Each row is a point on a tangle of strands that fork, close into loops and nearly touch. The rows are in no order.
Two points are linked if the straight distance between their rows is under 47.1. Some points are linked to none.
<243>: [-10  -4   5   4   4   0   1  -6   3 -25 -15  -7   3  -5   4  -7  -8  -2
   4   4   8   5  -8   0  12 -10  -6]
<700>: [-17  -3   0   3   3 -14  -1   0   2   3 -14  -1   5 -22 -15 -12   7  -2
  -5  -5   6   6  18 -14  20  -7   5]
<380>: [-25   6 -16   7  -4   5   3   8   4   6 -15  16  -2 -33   3 -24  14 -12
  -5 -13  -5  16  22 -23   4  -7  13]
<875>: [  1  -2   8   8   9  -5 -17 -19 -30  10  -4 -15  11  31   9  16 -10  22
  -9  -3 -17 -10 -30  23  -9  29   0]
<879>: [ -1  -9   4 -11   0  -5  13   0  -2  -4  -9 -22  13   7   7  29  -5 -10
  12  -5  19  -3 -10  17   2  -5  -2]
<614>: [ 25  15   9   4   3  -8   5 -23 -13   1  -5  -5  11  14  20  -3  -7   1
  32  11   4 -19  -8  -4 -12  -2   4]
<551>: [  6   5   7 -13   8 -21   9  -7  -3  19  24 -11  16   6   8  -2   3  11
   3  14  -5 -17  -8   9   0  -1  -7]
<190>: [  3  10   4  10  -7   0  -4 -11  -3 -20 -15   3  -2   1  28 -21  11 -21
  -6   5  17  -1  16 -14  -1 -14  11]
<155>: [-16  -5  -2   9   2   0  -6   2  -1 -12  -1   0  -9 -14 -11 -12   6   0
  -8   3  -7  11  17  -1  25 -16  -3]
<885>: [ -6  -3  13  19  -3 -17  -7 -12 -11   7  -4   1  -1   7 -13 -13 -12  25
   3  -4 -20 -19 -15  -6   6  16  -6]
<181>: [ -8  -3  12  22  10  15  -3  -4   0   0  17  14   1  -1  -6 -12   7  25
   3  -8 -19  -2   1  -5  13  -1  -8]
<314>: [ -5 -18   2  18 -12  -8  -1  14 -20   1   5  15  -7  -7 -17   5  -6  13
  -3  -4 -29 -10  21 -20   3   5   9]
<175>: [ 12  13  -7 -12  -8 -11   1  -7  -4  15  -8  -4  16  18  12  24  -6  -6
  12  -4   4 -11 -15  13  -1  13   6]
<963>: [  5   8  -2   3 -12  -4   2 -10  10   1   6 -10  11   6   2  -5  -9  12
  17   7   1  -6 -24  -1  -9   4 -13]
<822>: [ 18  10  -8 -34  -2  -7  -1 -11  18 -10  -1  -4 -15  15   6  24 -13  -4
  17  18   9  14 -10   6 -23  -9  -4]
<431>: [-13  -6  15  21   4  12  -4  -2  -8  13  37  11  -4   2 -25   2   7  38
  -7  -5 -26   1   5  -6   3   2   0]
<857>: [ -9  -6 -11   1  -6  16 -12  17  -4   8  15   4  -3   7 -11  15   5  13
  -4   0 -14  10  -4  12  13  15  -7]
<382>: [-15 -14   0  21   3   6   0   9 -17  -1   2 -10  15 -12 -23  -1  -3  13
   6   1  -9   4   5   9   8  13   6]
<414>: [ -3   0  -3  -9  -2   2  18   4   1   4   0  -8  -7 -13   9  -3   0 -23
  -5  -7  19  14  13   5  11 -20  -6]
<484>: [-13  -7  -7  17   7  13   0   0  -1 -24  -1   9 -17 -15   6 -14   5 -15
 -21   5  -9  13   9   0  12 -25  -8]
<75>: [ -4  13  -7  -3 -15  -5  18  10  13  13 -14   0   8 -10   8 -15  -1 -13
  12 -10  14  -5  10  -6   1   0  14]
<272>: [ 15  10   4  13   4  16  -3  -7   5 -21  -1   6   3  15  -2   0   3   4
  -1   7  12   4 -16   8  -8  -8 -14]
<585>: [ -6 -15   5  -7  19   4   1   7  -6   6   2 -12  13 -13  -8  16   9  -1
 -13 -12   8   4  -2   9  14  12 -11]
<301>: [ -9 -14 -10   3  -7  12  -5  16  -4   2  18  11 -20   1 -18  21   5   7
 -12  -5 -19  18  15   5  16   1  -9]
<292>: [ -2 -18   1  -5   7   7   8  11  -3  -2   2 -19  21  -2   0  19  -2  -3
  -9   1  11   0 -16  21  -2  11  -8]
<954>: [-10  -6 -10  10  -7   7   1  23  -4   3  10  14  -9 -20 -21   3   7  -2
  -1  -5 -14  18  26 -25  -1  -6   8]
<201>: [  6   9  -2 -14  -6   6  -8   1  15  -9  -5   8 -26   0  34 -27   9 -30
  -9   3  17  13   9 -15 -10 -11   9]
<81>: [  5   4   5 -15   2 -13 -12  -8   1  -1   2   6  -9  25   4  15  -2  10
 -15  -1  -6 -13  -8   5   8   3  -7]
<470>: [  9  14   0 -18   5  -8  10 -14  21  -3 -24  -1 -10  -6  10  -8  10 -19
  25  -4  34  14   4 -14 -32 -16  15]
<575>: [ 22   9  -2 -15  16   1  10 -18   9  -9 -22  -3  12  -3   8   3   3  -9
  32   0  27   1   3  -4 -33  -5  15]
<526>: [ -1   9 -13  -9 -10   7   0   8  10   0 -10  12 -25 -13  16 -23  13 -25
 -17  -1  11  16   9 -13   6 -14   6]
<596>: [  7   3   1 -10   0 -17  -4  -1  -6 -10  -2  -5   1  15   3   7  -4   0
  -3  13   0 -17   3  11  13  -2   0]
<657>: [  9   8  12   1  14  10   2 -18  14  -4  16   7 -27   0   0 -10   3  -9
 -19   9   9  16 -10   4   3 -22 -21]
<141>: [ -3  -2   6  24   3   0  -2   2 -11   0   5   4  10  -6 -13 -16  -4  14
  10   4 -15  -9   1  -2  12   8  -4]
<74>: [  9  12 -10   3 -12 -13  -6 -18  -9  20 -11 -18  24  25   4  24 -11   4
   9   6  -1  -4 -28   9 -22  19  -2]
<315>: [  2   2  14   6  -1  -7  -6  -8  12  -4  11  13 -17   3   4 -22  10   3
 -18   8  -1  -8  10 -16  10 -13  -3]
<765>: [ -1   2  -3 -14 -10  -4  15  11   5   5   2 -14   0   2  12  11  -6 -15
  12   1  15   4   8  12  13 -11  -1]
<880>: [-19 -21   7  18   7  20 -10  -5  -7   9  37   2 -12   0 -29  16   6  35
 -16   1 -24  16  -3   8   0   0  -4]
<669>: [ 11   7   6 -19   3  16   6  -9  14  -2  10   6 -31   0  32 -22   5 -23
  -4   4  16  13   0  -9 -13 -20  -7]
<27>: [  9  14   5  -2 -11 -13  -5 -16   2 -11 -31  -7   2   9  13  -9 -10 -16
  30  10  22  -7  10  -3  -5 -12  28]
<929>: [ -4  -2 -15   2  -9  13   5  21  -2   6  18  11 -14  -9 -10   3   4  -7
  -7  -3  -6  18  20  -6  12  -9  -7]
<944>: [  2   7  -6   2  -2   3  -1  12   0 -19 -19  10   6  -6  11 -15   2 -18
   0   5   7  -5  15   2   8  -7  12]
<473>: [  4  -3  -6  -2   0   1  13  23   2   5   8   6   8 -16 -13 -10   3  -5
  -9   2   4 -12   9  -4  -3   0  -2]
<402>: [ -4  11   3  -8 -20 -22   4  -6  11  15 -26 -15  13   2  -4   7 -21  -3
  19  -6   7 -16  -4   8   3   2  15]
<548>: [ -6  -9  12  11  -6 -15  -4   4  -4   8  10   9 -13 -10  -7 -11  -3  16
  -5  -6 -21 -13  17 -28   5   1   1]
<325>: [-16  -7   5  -4  -6  -7   3  14  13   9   7  -1 -16 -17   0 -10  -5  -3
   1  -9  -9   4  20 -29   8  -1  -2]
<158>: [-11 -32   2  14   1  14   5  17 -11 -10   9   5  -6   2  -6  20   0  12
 -15 -16 -16  -1  -2   7   1  10  -7]
<397>: [ 31  20   0   1   4 -13  -8 -30  -8   0 -23   0   3  11  11  -2  -7 -11
  34  14   9 -13   6   1 -13  -2  26]
<187>: [  7  13   4 -15   7  -2  -2  -9  14   9  24   1 -16   8  -3   2   9   2
 -15  12   4   6 -14   9   5 -11 -18]
<118>: [ 22  13 -10 -13   1   0   8  -7   9   2 -14  -3  15   6   3   4  -2  -8
  28   4  15  -9 -14   4 -26   4   6]
<270>: [  0  11   2  -1 -20 -21   9   1  11  12 -21 -12   9  -4   8 -10 -17 -18
  17  -1  11 -22  14   5  -1  -5  24]
<693>: [-15  -4   0  -2  11   9  10   8  -7   4   1   0  -4 -21   5   3   9 -15
 -10 -23   5  21  21  -9  22 -13 -10]
<563>: [ -6  -7  -3   3  13  26   6  22   5  -1   0   8  11 -13   2  -1   6  -5
  -4 -11  -3   5 -10   4  -3  13 -11]
<934>: [ -5  -2   1   0   8  -4 -26 -12 -15  24  -8  -5  12  16   0   7  -9  19
  -7  -5 -19 -12 -27  12  -1  37   3]
<146>: [ -9 -12 -13   3  -5  -7 -11   6 -32  14  13 -17  17  12 -17  20  -7  17
 -21   8 -10  -7  -5  23  -2  31  13]
<47>: [-23   2  -6  12  -2   9   1  12  -7  -1  -2   9  -2 -27  -7 -10   7  -2
   8 -13 -10  23  35 -28  11  -8  12]
<115>: [  7   6  -5 -21   1 -19   3   0   5  19  25  -4  -2   4  -7   3  11   7
  -8   7  -1  -4   1   1   9  -2 -15]
<88>: [  4   6   5   2 -15   0  -1 -12   4 -24 -12  -5  -3   6  32 -13  -1 -20
  22   6  23   6  15 -11  -9 -17  16]
<417>: [-13 -24 -17  -7  -7  -3 -14  15 -18   8   8  -6   0  13 -22  29  -1  14
 -23  -4 -13  -1   1  17   5  23  11]
<457>: [ 14  12  -5 -14 -12   0   1  -9  14 -17   7   1 -17  17  12   5 -15   1
  15  11   2   7 -13   2 -11 -11 -11]
<653>: [-18 -17   6   5  17   0   9  10 -14  -1  -1  -7   8 -21  -9  14   4  -6
  -6 -22   0  16  17  -5  13  -1  -6]
<16>: [ -8   0  -2  -9  -7 -18   7   9   7  23 -15 -11  16 -11 -18   9 -12  -1
   8 -14   1  -8   2   5   2  15  11]
<509>: [ 26  13  10  18  -4  -2   5 -14 -13  -1 -14   3  12   5   6  -7 -11  -4
  20  -3   3 -19 -15  -4  -9  11  -2]
<368>: [ -4   7   0   7   4  14   2 -14   7 -17   7   9 -22  -8   9 -21   9 -17
 -19  12  10  16   4  -7   5 -30 -12]
<150>: [ -5  -4 -12  13   3  27   3  17   6  -8  -1  22  -1 -16   2 -11  10  -3
  -5  -5 -17   5  -1  -4   3  -3  -6]
<136>: [ -6 -22  -3  15  -5   3   0  10 -32  10   5 -21  22   3 -21  12  -8  15
  -3  -1  -1  -8   0  21   5  23   9]
<92>: [  5   6   2  -7  -8  -7  -2  -2   8 -22  -8  -7  -6   7   5  -2 -13  -5
   7  22   9  -3  -2   5   5 -11  -3]
<426>: [  3   0   5  16  -3  -2 -10  -9 -11  18  -6   5   8  12  -7   4  -5  18
   1 -14 -17 -13 -23  -1   3  30  -4]
<914>: [-14  -9  -1 -20  10  -6 -12   5   4  13  21 -20   3   9   3   6  -5  20
  -4  10 -18   6 -16  18   2  17  -7]
<812>: [ -3   6  -8   1  -3  14   4  15  14  -2 -12  21 -15  -8   6 -17  10 -12
 -11 -10   0   2   3 -14   2  -1  -4]
<384>: [ 10   5   8  -5   2  -4   7   3   4  -1  10  -1   0  -5   8 -19   7  -7
  -9   9   7 -14   5  -7   3  -9  -7]
<189>: [-20 -25   4  24   3  15 -12  -3 -20   3  18 -10   2   7 -24   9   7  37
 -15   1 -10   5  -8  16   1  12  -1]
<667>: [  7  11  -4   1  -1  -3  -7 -14   2  10   7  -8  20  22   4  14   1  15
  -1   3  -1  -2 -31   5 -19  13 -13]
<364>: [ -3 -29   4  27  -5   9   3  13 -17  -5  12  22  -5  -3 -19   9   4  18
 -12  -9 -29  -3  10  -6  -5   3   5]
<566>: [ -5   0  -3  -8   3  13  -1  10   7   0   3   3  -1   7   6   4  -4   4
   3  -6 -11   1 -14   8   9  15 -12]
<251>: [ -6 -11  -9  -5  -4  -1   6  22   7  15  -1  -4  13 -18 -26   9  -6  -2
  -7  -8   1  -2   7   3  -5  18   7]
<920>: [-17 -26  10  11  12  15   6  16 -19 -13   6   4  -9 -11  -6  17   7   3
 -12 -19 -12  13  15   2  14  -6  -6]
<2>: [ 23  10 -11 -32  10 -14  -2 -15  18 -12  -4  -1  -8   6   7  10  -4 -10
  20  22  13   2   5   3 -26 -15  16]
<824>: [  5  -2   1   1  13   6  -6  -3   7   2  11  -4  15   7  -5   6   4  15
 -15   5   5  -2 -31   8 -18  15 -18]
<678>: [  3  17  -7 -17  -8  -5  14   1  23  11 -18  -7  -3  -6   9  -9   7 -17
  23  -1  25   5  -4  -5  -7 -12  10]
<819>: [ 14   0   6   8   8   7  -3   0   3  -9   3  14   7  10  -5   4   4   5
 -17   0  -2 -14 -17   0 -10   7 -13]
<707>: [-17   0  -2  -2  -1  -8   2   3  12   3 -22   5   0 -24   0 -15   8 -16
 -15 -20   7   3  21 -17   2  -7  10]
<668>: [ 27  10   0  -6   7   6  -1  -4   2 -28  -9  12  -6   7  15 -10   5 -14
   7  11  17  -3  13  -6 -23  -8  13]
<876>: [ 19  13  -1 -12   4  -1   1   4   4 -11 -18   7   9  -1   4 -12  -5 -15
  10  11  11 -17   0   6 -12   2  16]
<835>: [ 16  15  11 -11  -6  -2  -7 -13  16  -7  10   9 -13  25  11   3  -4   8
   1   4  -3  -8 -13  -7  -6  -6 -10]
<931>: [  0  -7  10   8  10  17  -5  -8   6 -26  -1  -4  -6   5  -3   7  -1  -1
  -8   1   1  11 -17   9   1  -8 -20]
<592>: [ 10  12   8 -18  10 -27  -7 -15 -10  18   4 -11  16  12   8  -1  -7  10
  10  12 -17 -18 -15   9   2   8   3]

How many points has the smallest loop of links through each point below? Write none if it is on no loop.
<835>: 5
<693>: 7
<364>: none
<819>: none

A fork is a point with three links, a tip a point with one. Leave the first point through the second and follow the links. Name the first fork or tip that comes.
<669> / <201>: <592>
<592> / <551>: <669>
<118> / <575>: <315>
<473> / <251>: <876>

A tip is a point with one link. Name the tips that can be reached along the links from each point below, in the order of the rows.
<575>: <315>, <509>, <668>
<585>: <325>
<526>: <669>, <592>
<426>: <875>, <417>, <189>
